Points, in no order, along strands that fork and pass close to each other.
In the rows, 128 means zero.
Two points are linked if the straight distance between their rows is under 70.1. Some points are linked to none.
j816: [133 145 123 125 110 140 135 125 120 132 141 103 112 145  96 118 136]
j539: [ 54 132 111 149 130 124  89 175  90 116 192 101 114 169 109 144  94]
j744: [ 88  75 108 117 132 183 119 159 177 159  54 137 167 111 109 137 114]
j655: [187 143 123 133 147 107 142  91 146 172 100 124 174  45 138 130 125]
j741: [ 58 112 133 131 145 156  98 159 126  93 159 130 110 191 127 135  87]
j43: [100 148 118 123 113 124 143 153  97 114 170 111  88 169 135 120 132]
j853: [165 140 126 132 132 107 135 111 137 144 117 129 164  58 148 111 143]
j614: [133  76 186 139 135 121 140  92 147  71 132 207 104 198 184 129 115]
j800: [138  79 140 134 136 172 125 103 170 149  79 167 171 105 142 117 135]
j184: [151 180 117 116 102 110 123 135  87 111 162  70 117 129  85 102 161]
j155: [110  82 149 139 129 149 131 125 155  95 113 190 121 164 180 110 127]
j621: [188 158 141 113 177  99 121  66 120  88  93 158 116  78 168 168 147]
j627: [103 137  59 129 105 131 101 168 121 180 129  69 136 101  80 148 109]
j525: [173 180 145 119 113  93 132 125  96 104 159  93 127 120  99 100 157]
j328: [186 182 126 125 128  74 135 127 108 128 138 115 139  63 131 111 155]
j856: [167  99 125 131 134 156 151  97 164 199  66 123 198  55 108 127 136]
j99: [146 119 147 135 118 112 154 108 133 126 136 154 129 142 153 115 129]
j7: [143  84 120 132 126 170 154 115 168 210  54 129 189  65 106 131 135]
j463: [111 131 166 120 128 136 129 132 110  80 164 151  82 216 144 119 128]
j915: [131 144 125 127 104 121 150 127 113 135 153 109 102 159 119 120 132]
j18: [136 184 111 117 101 113 121 135  78 117 175  61  99 137  71 120 152]
j618: [155 141 132 126 118 122 124 118 132 124 126 124 150  95 127  97 147]
j779: [179 168 161 121 126  81 142 112 108 111 154 122 118 130 122 113 146]
j855: [114  72 124 126 130 190 126 130 183 161  57 157 165 106 129 123 132]
j42: [108 103  94 126 112 157 138 149 156 175  84 114 154  90 108 121 134]
j473: [157 134 151 132 119 125 136 103 137 125 124 137 145 125 125 109 139]
j418: [117 173 107 126 108 122 102 145  80 134 177  67  93 153  63 143 126]
j82: [190 163 118 113 171 101 121  72 117  91  81 150 122  52 185 167 160]
j764: [ 94  94 147 124 135 162 119 141 147  97 119 173 107 182 156 112 115]
j586: [134  87 145 136 127 151 147  98 168 145 101 169 142 133 150 122 117]
j310: [166 141 164 131 155  58 145  97 117  93 136 166 114 113 185 152 140]
j495: [179 122 125 131 138 138 137  92 159 188  77 115 195  44 111 125 135]
j805: [ 53 120 121 141 143 145  87 171 112 102 173 115 118 175 117 139  89]
j483: [ 97 157 106 133 117 119 115 152  94 138 181  84  87 165  88 149 109]
j949: [ 89  99  93 122 119 171 118 163 164 165  79 114 157 106 102 131 118]
j259: [181 165 167 121 133  59 147 111 104 108 160 133 117 126 145 125 142]
j469: [127  94  99 130 113 160 156 131 166 206  67 113 162  80  98 133 130]
j213: [ 66 104 152 122 149 163 116 152 142  97 153 145 103 210 134 135  83]
j931: [ 87 151 144 119 139 131 107 160  88  86 188 118  77 206 118 137 123]
j461: [119 151  71 129  95 125 130 147 120 169 133  71 125  91  87 128 135]
j717: [146 108 152 139 126 100 143 115 126  97 136 169 129 141 182 113 136]
j158: [ 91 114  62 132 111 139  99 181 126 182 120  76 164 101  81 155  95]
j528: [ 75 147 108 139 125 117 115 167  94 136 186  91  94 164 104 150  98]
j168: [150 116 161 136 150  79 133 105 121  73 136 182 124 124 194 134 137]
j730: [ 90 150 126 124 127 131 112 159  94  94 171 119  86 184 132 122 132]
j134: [ 89 102 151 120 141 164 120 142 151  93 132 170 101 207 147 126 100]
j243: [122 142  97 123 101 143 120 140 122 140 127  94 132 107  95 108 147]
j790: [181 150 156 123 175  77 137  70 119  95 108 166 103  97 176 178 138]
j281: [116  72 140 140 122 146 149 120 162 125 105 183 130 146 181 116 121]

A fork is a point with three links, a tip a point with one. Leave the first point through the second and follow the links. Name the first fork or tip that comes.
j243; j461 -> j158
j528; j483 -> j259
j461; j243 -> j931
j99; j717 -> j82

Name the points in between on the shortest way along the links from the first point to the second, in order.
j618; j621 -> j473, j99, j717, j168, j310, j790
j155; j949 -> j281, j586, j800, j855, j744
j627; j931 -> j461, j243, j816, j915, j43, j730
j469; j495 -> j7, j856
j741; j418 -> j805, j539, j528, j483
